Points on a hilly landscape, in no order, each with its height.
From any point a ball rolls to the lowest of the 2 points nearest to it. It stops when none of these is lower. Distance is the straight distance between rows; heights are no part of it.
<1071> height 5.02: [  1,   2, -16,   3,  15,  32,  -6,  10,  -1,  -5,   7,  -5, -10,  -1, -14,
  -1,   5,   5,  -5,   9,  23,   2, -12,  18,   8,  -2,  -3]
<737> height 3.54: [  1,  -3,  17,   5,   7, -12,   8,  -4,   1,  -7,  16,  18,   0,   6,  11,
   6,   7,   7,   5,  -6,   8,   6, -10,  -7,  -4,  12, -12]
<1152> height 6.67: [  5,   6,  -2,  -9, -26,   3,   9, -17,  22, -16,  -6,  -5,  22,   3,   5,
  -3,  15,  13,  -7,  14,  -2, -13,  10,   9,  -8,  -8,   6]
<533> height 3.42: [ -3, -12,  -7,   6,  12,  -7,  -3,  23,  11, -13,  21,  -7, -14,   5,  10,
  11,   4,  -4, -16, -10, -11,  13,  -1,  -8,   4,   2, -10]
<1412> height 3.58: [-14, -14,   4,  -7,   7,  -7, -10,   9,   4,   0,  12,  13, -14, -13, -12,
   6,   4,   4,   7,  -3,  10,  11,  -6,  10,  -4,  30,  -3]
<901> height 3.45: [-11,  -4,  14,  -1,   3,  47,  -2,   3,   7,  -3,  28,   3,   3, -22,   7,
  19,   8, -18,   0,   1,  16,   4,   2,  -5,   0,   7,  18]
<410> height 1.80: [  2,   8, -12, -16, -24,  11,   5,  20, -19,  15,  18, -12,  -5,  -9,  -4,
 -11, -14,  -1, -10, -18,  14,  -5, -16,  11,  -4,  -8,  14]
<1065> height 6.51: [ 17, -29,   4,  10,  18, -11,   6,   1,  -1, -10,  -9,   2,  -5,   2, -19,
  11,  -6, -11,  15,  -5, -27,   2,   2,  13,   4,  17,  -6]
<955> height 6.92: [ -8,  -9,   5, -11,   7,  13,   6, -20, -13,  10, -19,  16,   5,  14, -31,
   0,   6,   4,  28,  10,   2,  -7,   4,   2,  -6,  -7,  -9]
<993> height 6.06: [ -3,  -7,  -2,  -7,  -8, -16,  -7,   1,   2,   9, -20,   3, -15,  -9, -11,
  -6, -10,   4,   0,   3,   9,  -6,  -6, -14,   7,   9,   0]
<1327> height 3.56: [ 16,  -1, -14,   1,  -6,   9,  13,  -1,  -2,  -6,  -2,  10,  21,   4,  18,
 -10,  17,  17,  -2,   6,   3,   4,  10, -11,  -9, -16,  -3]
<731> height 1.33: [ 10,   3, -10,   0, -25, -17,  11,  -9, -12,   8,   6,  -3,  23, -14,  -1,
   2,  -3,  -2,  -2, -18,  -6, -12, -13,   1,   0,  -8,  19]
<1102> height 2.02: [-10,  17,  -7, -20, -12,  20,  -2,  17, -26,  15,  18,  -7,  -3,  -9, -14,
 -16,  -3,   2,  -4,   5,  17,  -4,  -8,  14,  -2, -17,   4]
<1362> height 5.77: [ 19,  -8,   5,   5,   2, -11,  -4,  -6,  17, -22, -23,  -3,   0,   6,  -2,
   4,   0,  -9,  -8,  11, -21, -17,  11,   6,   8,   4,   5]
<844> height 6.72: [ 22,   7,  28,  19,   7, -11,   2,  -1,  -9,  -5, -16,  13, -18,  12, -12,
  19, -12,   0,   6,   3,  -8, -12,  -9, -14,   9,   8,  16]
<207> height 1.27: [ -2,   8, -19,   1, -12,  -2,   7,   0, -10,   1,   4, -22,  20,   4,   3,
  -8, -20, -17, -18, -23,  -4, -29, -14,   5,  11, -10,  13]
<32> height 2.73: [-15, -10,   0,   1,   3,   3,  -9,  -1,  12,  -3,  15,  -7, -17,   8,   3,
  22, -14,  -7, -15, -10, -12,   4, -11,  -9,   6,  15,  -9]
<339> height 4.18: [-23,   0,  -7,  -9,  19,   3, -17,  35,   6,   7,   9,  -5, -12,  -3,  12,
   1,  -8, -14,  -5, -25,   5,  16,   6,   0,  -1,   7,  15]
<570> height 8.47: [ -2,   5,   4,  15,   7,  -9,  -1,   2,  31,  -2,  -8,   7, -11,   1,   3,
  30,  -3,  -6, -16,   8, -20,  15,   2,   7, -19,  19,  24]
<502> height 8.88: [ -2,   9, -18,  15,  15,  12, -22,   4,   5,   1, -16,   5,  -2, -10,   5,
  12,  -2,  -1, -13,   9,  -4,  16,  -2,  -8,   1,  13,   3]
<671> height 2.62: [ -7,   2,  -4, -28, -13,  -5,   0,   6,  22,   3,   6,   1,  12,  -9,   8,
 -18, -17,  -6, -17, -29,   0, -24,   4, -11,   6,  17,  -3]
<981> height 1.89: [ 18,  16, -16,   9, -14,  20,  -5, -17,  -3,  -8,  -6,  10,   0,  -1,   1,
   8, -10,   8, -21,  11,   6,  -4, -14,  -4,   0,   7,  -5]
<21> height 3.18: [ -8,  -8,  10,  -4,  15, -18,   1,  -8,   6, -13,   4,  21,  11,   2,  -4,
   0,   9,  -3,  11,  -9,   4, -15,  -9, -11,  10,  17,  -2]
<1035> height 2.42: [-19,   5,  19,  -5, -19,   4,   3,  -4, -26,   9,  21,  12,  -8,  -5,   2,
  -5,   3,   0,   9,   2,  19,   3,  -2,  -4,  -2,   3,   3]
<588> height 2.96: [  7, -19,  -4,  -6, -13, -14,   0,  -1,  19,  -4,   0, -19,  -9,  -6,   7,
  -6,   2,   5,   4,   3,  -2,  10,  13,  -7,  -3,   3,  -7]
<54> height 8.02: [ 13,   4,  -7,  20,  19,  -8,  -6,  -2,  21,  -5, -11,  15,   4, -10,   0,
  14,   6,   1,   5,  11, -32,  13,   5,  -1, -10,  25,   6]
<134> height 3.97: [ -6,  -3,   0,  10,   9,  37,  -2,   0,   8,  -1,  19, -12,  -7, -10,   0,
  13,  -3, -15,   5, -15,   4,   4,  -3,   0,  11,   1,  12]
<828> height 1.85: [  8,   0,   0,   1,  11,  -6,  -2,  -1,  13,   1,  14,   6,   8,   3,  22,
 -14,  14,  13,   9,   5,  -5,  24,  13,   7,   3,  -7, -36]
<1087> height 7.62: [  9,  -1,  -6,  18,  38,   8,  -4,   5,  13,  -5,  -8,  17,  21,  15,   5,
  -8,  28,  12,  -7,  17, -24,  19,  13,   4,   4,  -7,   3]
<1243> height 4.10: [ -7,  -8,  15,  -9, -33, -11,   3,  -8,   4, -16,  23, -14,  11,   3,  16,
   2,   6,   5,  -9,  17,  -4,   2,  19,  -2, -12,   2, -16]
<1358> height 6.50: [ 10,  -4,  16,   4,  -4, -13,   8,   0,   2, -14, -28,  10,  -5,  15,  -2,
  13,  -2,  -7,   9,  -4,  -4,  -7,   7,  26,   0,  -8,  20]
<806> height 6.12: [ 18, -14,  13,  14,   3,  -8,   3,   1,   8, -15, -23,   4,  -2,   7, -14,
  17,  -2, -16,   1,   0, -23, -12,  13,  27,  -1,   8,   0]
<165> height 3.55: [ -6,  -9,   1,   0,  10,  45,   6,  -4, -10,   9,   3,  -6,   1,   6, -15,
  -5,  11,   0,  19,  12,  12,   4,   7,  12,   7, -30,   7]
<694> height 5.73: [ 14,  16, -19,   9,  27,   7, -19,   8,   3,   2, -14, -20,   6,   7,   5,
  -7,  -5,   0, -20,  -8,  18, -11,  -8,  19,   0,  -6,  12]
<704> height 2.32: [  6,  12,  -1,   0, -25, -20,   3, -12,   2,  22,   6, -17,  15, -21,  -5,
   7,  -1,  15,   1,  -8, -14,   4,  -7,  -9, -18, -14,  -4]
<196> height 4.37: [ -6,  -7,   0,   5,   4, -19,  -5,  -1,  27,  -2,  16,   3,   2,  -9,  17,
  -1,  -6,  -6,   4, -14, -11,   8,   4,  19,   9,  16, -10]
<1329> height 2.69: [ -7, -11,   5, -22,  -6,   0,  10,  22,   6,  -1,  13,   5,  -8,   0,  21,
  -4,  -3,  -5,  -4, -34,   5,   5,   3, -11, -14,  10,  -1]
<643> height 6.89: [ -1,   1,  -9, -13, -30,  -1,   5,  -3,  17,  -9,  -1,  -5,   5,   5,   8,
   3,  -8,   9, -19,   0,  13, -15,   1,  14, -10,  -5,  10]
<1022> height 5.13: [  8, -15,  -1,   6, -18,  -8,   5, -10,  -5, -13,   4,  -2,  -2,   8,   4,
   2,  -9,  -6,  11,  -7,  -3,  -6,  -3,  13,  10,  -6,  -6]
<1234> height 5.99: [ 21,  -5,  18,  19,  -5,  12,   6, -19, -22,   7,  -9,  -1,  -7,  -4,  -9,
  -1,  -7,   9,  26,  17,   4,  -5,  -2,  -3,   9,   4,   2]
<485> height 5.63: [-11,  17,  -4,  -3,  -3,  -1,  -7, -19,   7,  -7,  -7,   5,  17,  13,   4,
  -1, -12, -11,  -5,   2,  -1, -30,  -5,  14,  10, -13,  -3]
<782> height 4.90: [ -4,   7,  23,   7,  -8, -18,  -4,   0, -23,   9, -13,  19, -18,  -2, -11,
   1,   3,   2,   3,  13,  16,   3,  -1,  -7,  -2,  10,  18]
<700> height 0.58: [ -2,   3, -15, -16,   7,   2, -11,  23,   0,   9,  12, -24, -16,   7,   8,
 -18,  -9, -23, -15, -17,  -6,   1,   0,  -5,   7,  -8, -23]
<1389> height 3.19: [ -5,  -4, -21,  -8,  -1,  16,   3,  -4,  -3,  -3, -10,   6,  18,  -3,   5,
  -4,   9,   5,   3,   2,   5,   6,   3,  -7, -12,   0,  -2]
<334> height 2.83: [ -4,  18,  -4,  -2, -13, -15,   6,  -4,   2,  17,   3, -13,  11,  -8,  -8,
   2,  14,  13,  -1,   8, -21,   1,   3, -12,  -8, -38,   0]
<587> height 6.42: [ 12,  -8,  -6,  -5, -27,  -6,  19, -17,   9,   0, -16,  -7,  15,  -4,   0,
   3,  12,  11,   7,   7, -12, -11,   8,  -2, -19,  -7,   3]
<1409> height 5.72: [ 27,   2,   9,  23,  10,  12,   0, -13,  -6,  11, -12, -11, -13,   3, -15,
  -2,  -4,   6,  17,  22,   5,   5,  -9,   8,  20,  -2, -13]
<905> height 2.33: [ -5,  11, -22,  -6,  13,  31,  -4,  15, -22,  13,  11, -13,   3,   4,  -9,
 -20,   6,   2,  -4,  -5,  24,   0,  -1,  16,   4, -28,   2]
<215> height 6.15: [ 12,   1,  19,  -1, -19, -20,  21,  -8,   0, -11,  -2,   0,  10,   6,   3,
   2,  15,  12,   0,   9,  -7,  -7,   8,  -9, -13, -15,  17]
<957> height 7.13: [-19,  -8,   5, -10,   8,   7,   8, -19, -12,  -8,  -9,  22,  14,  19, -11,
  -1,  19,   7,  17,  11,   3,   1,  -2,  -1, -13,  -8,  -5]
<837> height 8.23: [  0,   6,   9,  22,  12,  -6,   0, -11,  22,   1,   4,  16,  -5,  -7,  10,
  26,   1,  -4,  -5,   0, -26,  11,  -8,  -9, -14,  31,   4]
<308> height 6.31: [  4,  -1,  23,  12, -11,  17,   9, -25, -20,   0, -12,   7,  -2,   4, -11,
  13, -11,  -9,  23,   7, -10,  -5,   7,   4,  -4,   5,  -2]
<444> height 3.89: [ 14,   1,  -3,   9,  -4,  -3,  12, -18,  -7,   5, -11,  16,  31,  10,   8,
 -11,  12,  18,   5,   7, -12,   1,   9,  -1,   2, -14,  -8]
<1014> height 1.39: [ 14,  27, -11,   0, -11,   3,  -3,   6,  -5,   3,  -5,   1,  -3,   6,  13,
  -7,  -7,   7, -27,   5,  10,  -6,  -4,  -1,   0,  -3, -14]
<1273> height 6.49: [ 13,  -2,  19,   7,  -5, -23,   3, -14, -11,  -7, -22,   7,  -8,   1,  -8,
  15,  -9,  10,   3,  14,  -6,  -6,  -5, -26,   0,  12,   7]
<191> height 3.59: [ -3, -14,  25,  -5, -16, -13,  -3,  -8,  23, -18,   9, -22,  -3,   0,  13,
  -1,   4,   5,   0,  12,  -7,   5,  23, -14,  -4,  11, -11]
<143> height 5.21: [ -5,  14, -23,   8,  18,  25, -14,   2,  10,   8,   0,  -5,   1,   1,  -1,
   0,  -1,  -7, -11, -10,   5,  -4, -11,  -1,  10,   0, -15]
<1134> height 3.09: [-15, -10,  20,  -4,  -8, -10, -14,  -3,  -6,   5,   1,  12, -20, -20,  -6,
  -1,  -6,  -8,   6,   8,  25,  11,   2,  10,  -7,  24,   1]
<279> height 3.02: [-13, -11,   5,  -9, -11, -23,  -2,  13,  -3,  -5,  -3,  -1,  -2,   1,  13,
 -12,  11, -11,  -5,   3,   5,   1,  15,   1,  -1,  -4,  17]
<560> height 1.66: [ 13,  27,  -6,   0,  -5,  13,  -4,  15, -12,  17,  10,   6, -14,  -8,   1,
 -16,  -9,   0, -10,  -1,  11,  -1,  -7,  -8,  11,  -2, -13]
<1052> height 2.75: [-14,  -5, -20,  -4,   2,  23,  -8,  -2,  -3,  -7,  -9,   5,  10,  -2,   5,
   7,  -8, -10,   6, -17,   8,  -4,  -8,  -5,  -6,   8,   7]
<1173> height 4.23: [ 15,   5,   6,   6,  10,  -6,  11, -27,  -4,   2,  -4,   3,  12,  16,  -1,
  -9,   2,  15,  16,  12,  -3,  -4,  -1,   6,   4,  -7, -22]
<227> height 5.85: [  7,  11, -17,  17,  22,  -8, -14,  17,   2,   1, -13,  -7,   3,  -2,   2,
 -15,   1, -15, -24,  -2,   5, -12,  -5,  12,  24,  -4,   4]
<668> height 4.39: [-21,  -8,   0,  -6,  11,  21,  -7,  20,   4,  10,  17,  -6, -14, -11,  -4,
   1,  -5, -18,   9, -22,   8,   4,  -1,   4,  11,   3,   5]
<1333> height 5.49: [  2,  -6,  16,  -6, -13, -24,  20, -12,  -8,   4, -17,  12, -12,  -7, -13,
  -1,   5,  10,  14,   4,  13,  -6,  -2,  -9, -28,   4,  12]
<437> height 7.82: [ 16,   6, -20,  21,  29,   2,   0,   2,  12,  -1, -14,  15,  10,   1,  -4,
   4,  12,   4,  -3,  16, -30,  18,   9,  16,  -6,   5,  11]
<646> height 3.38: [ -9,  10,  -2,  -9, -22, -21,  -4,   9, -12,   0,  11,  -1,  17,  -5,  18,
  -9,   9,   4, -13,   7,   4,   4,  17,  -7, -13, -12,   6]
<610> height 2.12: [ 14, -13,  -2,  10,   1,  -7,   5,   1,  25,  -4, -12,  -9,  -4,   3,  15,
   5,  11,  -2,  11,   2, -19,  21,  24,  -1,  -8,  -6,  -4]
<841> height 2.87: [ -5,  -8, -12,  -3,  18,  30,  10,   0,  -3,  18,  13, -14,  -2,  -1, -14,
 -21,   8,  -2,  15,  -2,  16,   1,   3,  18,  13, -26,  -9]
<281> height 2.46: [-13, -22,  12,  -9, -14, -27,  -6,  12,  -8,  -7,   1,   2, -18,  -3,   3,
  -2,  -2,  -1,   0,   6,  18,   5,   1,  13,   2,   9,   1]
<88> height 5.54: [ 14,   7, -19,  10,  17,   5,  -7,  11,  22,  -2, -16, -18, -13,   1,   3,
   7, -15,   7, -20,  -4,   8,  -3,  -8,  16,  -1,   2,  21]
<761> height 5.48: [ 20,  -8,   1,   9,  -4, -14,  -3,  -8,   2, -24,  -2,   2,   7,  13,   3,
   8,  -4,  -1, -10,   7,  -4, -19,  -6,   7,  16,   0,  -1]
<692> height 5.74: [  6,  -6,  12,  -4, -21, -23,  13,  -1,  -4,   4,  -4,   1,  -8,  -8,  -1,
  -2,  -5,  24,  -3,  11,  12,   7,  -4, -14, -21,  10,  -3]
<1142> height 4.51: [ 29,   7,   4,   9,   6, -17,   4,   1,  12,  -6,   0,  -8,   3,  10,  11,
 -11,  -3,  12, -10,   3,  -7, -13,  -4, -11,  19,  -6, -24]
<726> height 2.43: [ -3,  -6,  -3,  -2,  11,  -6, -11,   9,  -1,  -7,  15,  -2,   6,  13,   9,
 -10,  10,   2,   1,   1,  -7,   9,   6,  -2,  16, -15, -26]
<46> height 3.12: [-22,  -4,   4, -19,  -5, -17,   2,   3, -12,  -8,  23,   1,  24,   9,  -1,
  -9,  18,   2,   3,  14,  -9,  -7,   8,  -6,   4, -23,  -3]
<211> height 4.49: [-10,  -5,  -1,  -8, -36, -18,  -6, -18,  -8,  -9,   4,  -5,  22,  -7,   5,
   2,   2,   3, -11,  17,   0,   1,   6,   5, -14,   8,  -5]
<827> height 1.81: [ 13,   3,   2,   8, -21, -10,  21, -17, -11,  12,   2,   0,  10, -12,   1,
   1,  -1,   7,  11, -12, -11,   1,  -8, -20,  -5,  -1,   3]
<1341> height 7.46: [  3,   3,  -4,   2,  32,   1,  -3,   7,   8,  -9,  -1,  14,  15,  17,   3,
  -8,  33,  14,  -3,  15,  -2,   6,  11,  -8,   9, -18,  -8]
<1132> height 4.75: [ -6,   5,   7, -15, -35, -13,   3, -14,  -7,   0,  19,  -1,  31, -19,   6,
   6,  13,  10,  -6,   4,  -7,   5,  -1,  -5, -28,   4, -11]
<233> height 2.41: [ 28,   2, -23,  13,  -5,  20,   1,  -4,  -3,  -2, -12,  -3,  -9, -13,  -8,
   7,  -3,  12, -10,  12,   8,   9, -12, -14,   2,  17, -16]
<1401> height 4.97: [  4,   7, -20,   9,   8,  19,  -4, -18,  14,  11, -10,   3,  -1,  -1,  -9,
  -6,  -9,  -3,  10,  -8,  -1, -10, -12, -13,  10,   9, -22]
<359> height 5.58: [-27,  -9,  -1,   3,  24,  -3, -19,  11,  -9,  -3, -17,   2, -12,  -1, -17,
  10,   3, -19,   7,  12, -10,  19,  10,   6,   2,   0,  16]
<494> height 3.35: [ -5,  -2,   8, -21, -11, -15,   0,  11, -19,  -9,  26,  -7,  27,   1,   6,
 -24,  12,   5,  -7,   9, -12, -15,   5,  -8,  11,   3, -14]
<1338> height 3.95: [ -6, -18,   9,  -3,   9, -21,  -3,   7,  20,  -1,  14,   3,  -5, -12,   6,
   5,  -8,   8,   2,  -5,   0,  10,  -3,  -1,  -2,  37, -16]
<1345> height 5.26: [  8,   6, -18,  11,  22,  14,  -2,   6,  15,   5, -24,  -4, -13,  -4, -10,
   6,  -1,   4,   4,  -6,   3,   5,  -2,  13,  -7,  -2,  16]
<687> height 4.50: [  7,   1,  13,   5,  11,  -2,  11, -20,  -4,   3,   0,  -7,  16,   8,  12,
  -6, -13,  29,  19,  10,  -5,   3,  -8, -10,   1,   9, -36]
<781> height 2.88: [ -7,  -9,   6, -20,  -6, -19,  -1,  -2,  16,  -3,   5,   8,  15,  -7,   4,
 -10,   2,  -1,   3,  -9,   7, -27,   4,  -5,   9,  19,  -4]
<858> height 1.86: [ 19,  14,  -9, -26, -11,   2,   7,  19, -10,  18,  15,   7,  -6,  -7,   4,
 -26,  -7,   6,  -1, -16,  10,  -2,  -7,   2,  -2,   5, -12]
<145> height 6.07: [-15,   2,   2,  10,   3,   5, -22,   1, -12,  -1, -28,   2,  -4,   0, -10,
  14, -10, -26,   2,   4,  -9,   9,   5,   8,   5,   6,  24]
<1438> height 5.36: [ 17,   3, -15,  20,   6,  23, -13,  -7,  -1,   4,  -3,  -9, -17,  -7, -11,
  -4,   4,   6,   0,  23,  15,   6, -10,  20,  12,   1, -22]
<922> height 4.76: [ -1, -12,   2,   2,  -2, -15,   4,  -8,   8,  -8,  11,   4,   7,   0,  10,
 -11, -11,  -8,  14, -23,   3, -15,  -3,  24,  18,   7, -10]
<1242> height 3.60: [ -6,  17,   4, -32, -24,  -4,  -3,  21,  -2,   8,  20,  -5,  10,  -7,  10,
 -17,  13,   7, -22,   7,  -6,   6,  18,  -3, -20,  -5,  -6]
<214> height 4.48: [ 19,  13,   1,   6,  -4, -18,  13, -14,   1,   8,   6, -12,   8,  14,   6,
 -15,   1,  20,   8,   4,  -7, -13,  -8,  -3,  13, -20, -25]
<330> height 1.02: [  4,  -8, -21, -10,   2,  24,   1,  23, -10,   9,  12, -23, -15,  -7,  -3,
 -21,  -8, -17,  -4, -22,   8,   1,  -1,   1,   7,  -4, -17]
<1098> height 4.25: [  6,   2,  -9,   7,  25,  43,   1,   1,   2,   8,  -7,  -6,  -3,   1,  -7,
   0,   8,   9,  15,   4,  15,  14,   5,  18,  -9, -15,  21]
<1289> height 5.53: [ -7, -10,  17,  -6, -17, -19,  13, -20,   5, -13,   2,  -1,  -2,  13,   8,
  11, -10,  -9,   7,  -6, -10, -16,  -4,   1,  -3,  -7,   2]
<645> height 4.28: [ 15,  12,   5,  11,   5,  -8,  -1,   1,   5,  -3, -10,   3, -12,   7,   2,
   6,  -1,  11,  -4,   8,   0,  -3,  -7, -11,  16, -13,  -9]
<956> height 0.81: [ -4,   6, -10,   3, -17,  10,   5,  -9, -17,   8,   0,  -6,   9,  -2,  -6,
  -7, -11,  -8,   6, -16,   3, -17, -13,   8,  12, -12,  24]
<467> height 3.86: [-13,   7,  -6,   6,  21,  12,  -5,  37,   0,  -4,  25,  -3, -18,  -2,   7,
  12,   0,  -4, -14, -14,  -4,  22,   0,  -3,   1,   9,   9]
<452> height 2.07: [ -3,   3,   4, -13, -13,   7,   7,  11,  -9,   7,  18,  12,  -3,  -3,   1,
  -8,  -9,   4,   3, -17,  20,  -6,  -8,   4,   4,  10,  -7]
<27> height 6.48: [  9, -14,   0,  11,   7,   4, -10,  -2,  -9,  -6, -16,   3,  -7,  -5, -18,
  13,  -3, -14,  13,   4, -12,  10,   0,  11,   7,  11,   4]
<1059> height 2.91: [-22,  -2,  23,   2, -10,  25,   3,  -5,  -7,   4,  24,   7,  -9, -15,   6,
   7,  -1, -20,   9,   0,  21,   6,   1,  -2,   4,  12,   1]
<154> height 7.31: [ -7, -10,  -1, -10,  21,   1,   6,   1, -10,  -9, -12,  12,  14,  22, -14,
  -4,  23,  11,   6,  20,  -2,   1,  11,  -9,   2, -21,  -8]
<796> height 3.96: [  2,   7,  14,   9,   6,  -7,   0,   2,   8,   4,   1,   8, -25,   3,   2,
  15, -10,   8,   3,   1,   3,   4,  -8, -11,   6,  10,  -4]
<156> height 1.61: [ -3,  -2, -20,   0,  -1,   3,  -5,   6, -12,  -5,   2, -14,   0,   2,  -1,
   2, -17, -19, -13, -22,   2, -12, -11,  -5,  15,  -1,   5]
<813> height 5.90: [  7,  -4,   1,  -7, -23, -23,   0,   7, -20,  12,   3,  -8, -13, -12, -16,
   3, -15,  13,  -4,   9,  11,  -2, -12, -14,   2,   9,   0]
<1208> height 5.84: [ -2,  21, -11,   8,   9,  -5, -16,  -1,  15,   0, -12,   0,   5,  11,   6,
  -4,  -9, -13, -18,  -6,   1, -20,  -4,  25,  22,  -7,   9]
<245> height 4.81: [ -1,  12, -16,  12,  32,  28,  -4,  10,  15,  12,  -2,  -7,  -8, -15,  -6,
   7,   0,  10,  11,   1,   6,  22,   2,  28, -17,   2,  28]
<974> height 4.46: [-11,  -6,  27,   0,  -3, -20,   0,  -8,  -2, -12, -12,  22, -22,   9,  -5,
  11,   4,  -2, -10,   8,   9,   4,  -3,  -2, -13,   8,  18]
<26> height 5.09: [-20,  -9,   0,  -2,  20,  -6, -10,   5, -15,   4, -18,   0,   9,   0,   2,
  -4,   9, -23,   8,  -7,  -7,   9,  14,  -6,   0,  -4,  25]
<1413> height 5.43: [-20,  24, -15,  -4,  13,  11, -13, -14,   5,   0,  -6,  -7,   8,  13,   3,
  -5,  -3,  -9,  -9,   0,   2, -14,  -7,   3,   7, -15, -16]
<951> height 4.63: [-15, -11,  -6,   4,  25,  -3, -17,  17,  -2,  -1,  -8, -15,  -6,   3,   9,
   5,  -9, -14,   9, -19,  -3,  17,   8,   6,  -5,  -2,  33]
<1220> height 3.49: [ -1,   0,   0, -29, -20,  -6,   4,  24, -13,  -7,  29, -11,  17,  -4,  -2,
 -18,  20,   9, -15,   2, -16, -10,  16, -15,  -5,  -9,  -2]
<884> height 8.99: [ 16,   2, -25,  15,  11,  19,  -2,  22,   2,  -4,  -3, -10,  -9,  -7,  10,
  10,  -2,  -1, -19,  -6,  -2,  17,  -4,  -9,  -1,   5,   4]
<856> height 5.89: [  1,   1,  29,   3, -19, -21,  20, -27,  -1, -11,  12,  -4,  14,  10,  10,
   7,   3,   4,   6,   8, -19,  -6,   4,  -9, -12,  -9,  -4]
<921> height 6.25: [  6,   0,  16,   0,   0, -21,  -9, -11,  -5,   8, -33,   6, -12,  -6, -13,
   6, -16,  -9,   4,   8,  -5,  -8,  -1,  -5,   8,  16,   7]
<1262> height 3.01: [-19,  -3,   8, -18, -20,  -4,  22,  11,  -7,   5,  18,  -6,  -2,   8,  16,
   2,  -4,  -5, -16, -29,   9,   0,   1, -14, -22,  -2,  15]
<597> height 3.72: [-12,  13,   2,  -7,  -9,  -7,   1, -13,   1,   3, -15,  -9,  -3,   2,  -4,
  11,  -6,   1,   0,  16,  -9,  -7,   3, -23, -15, -19,   6]
<1104> height 3.41: [-26, -10,   0, -15,  -8,  -5,  12,  -1, -11,   0,   4,  -2,  -9,  -2,   4,
   1,  -1,  -8,   2, -11,  10,   3,  -1, -17, -32,  -9,  17]
<213> height 2.85: [-17,   4,   2, -21,   1,  -5,  -3,  17,  -7,  -9,  26,   5,  13,  22,   4,
 -14,   7,  -6,   0,  -3,  -5, -10,   1,  -5,   6, -20, -18]
<697> height 3.26: [-11,  14,  -2, -10,  -4, -13,  -5,  -9,   0,  21, -12,  -2,   9,  -1,  -6,
  -7,  10,  16,  -2,  19,  -5,   4,  10, -20,  -8, -20,  -3]
<982> height 2.08: [ -8,   3,   0,  -2,   1,  -2, -10,  12,   2,   4,  14,  -8, -17,   9,  -8,
   8, -23, -14, -17, -19,  -1,  -7, -12,  -8,  25,   8, -10]
<436> height 8.70: [ -4,   9,  -7,  18,  10,  -4, -15,   4,  20,  -2,   0,  -4, -18,  -9,   2,
  22,  -5,   0, -20,  13, -20,  24,   2,  -2,  -5,  16,   5]
<1004> height 6.65: [ -2, -18,   9,  -2,  -8,   8,   4, -27, -15,   7, -11,   7,   6,  -3, -12,
  -5,  -1,  -5,  29,   9,   4,   4,   1,   3,  -8,  11, -13]
<180> height 4.26: [ -9,  -5,  -1,   0,  22,  33,  -4,   1,  -8,  -2,  -5,  15,   7,   8, -20,
  -4,  17,  -2,  22,  14,  12,   4,   1,  33,   6, -10,  13]
<546> height 5.18: [ -1,   0,  22,   3,  -4,  -2,  13,  -4, -15,  14, -16,  13, -23, -13, -10,
   1,   6,   0,  19,  -1,  17,  11,   5, -10, -11,  -4,  16]
<400> height 4.72: [ -7,  -1, -16,  -4,  20,  17, -11,  13, -15, -12, -11,   5,   3,   9, -11,
  -3,   9,   2,   5,  11,  19,   5,  -3,  11,   0, -10,  12]
<224> height 1.46: [  6,  -1,  -4,  -6,  -8,  28,   5,  20,  -3,   5,  20, -18, -17,   0, -11,
  -5, -12,  -8,  -9, -18,  14,  -4,  -9,   9,   8,  -7,   2]
<879> height 3.88: [-16,  -5,  18,  -2,  -2,  -9,  16,  -3,  -2,  -6, -11,  10,  -7,   1,  12,
   5,   6,  -8,  -4, -10,  10,   9,   5,  -2, -23,  -6,  24]
<747> height 2.38: [-12,  -1, -10, -20,  -1,   8,  -5,  11,   6,   0,   3,   2,  13,  -4,  12,
  -4,  -7,  -7,  -8, -22,   2,  -8,  -4, -10,  -4,  13,  -6]
<282> height 4.71: [  5,   6,   1,   4,  18,   5,  -2, -23,  11,   9,  -1,   7,  11,   1,   2,
   4, -13,  12,  12,   2, -10,  -4, -11, -20,   9,  15, -36]
<1236> height 6.97: [ 18,  -3,  21,  23,  -1,   7,   8,  -7,   1,   5,  -1,   6, -23,  -4, -14,
  11, -11,  -6,  18,  -4,   3, -10,  -7,  -6,  21,   3,  20]
<1209> height 1.09: [ 15,   0,  -8,  18,  22,  -1,   3,   1,  23,   3,  -2,   5,   0,   0,   6,
   0,  16,  13,  10,   5, -16,  21,   7,   5,   1,  -5, -19]

Where does a ball stop that starts at each point below?
<837> | <700>
<26> | <956>
<668> | <1014>
<1273> | <747>
<694> | <700>
<1236> | <700>

Call two points neighbours if one is among the 2 nearest of the other. Go from one point of each pair to the other, from neighbour to neighbour, staying as low as possible. Name the highest point that can't be avoided.
<700> / <1014> | <668>
<1173> / <956> | <227>
<700> / <956> | <982>
<281> / <1209> | <1242>
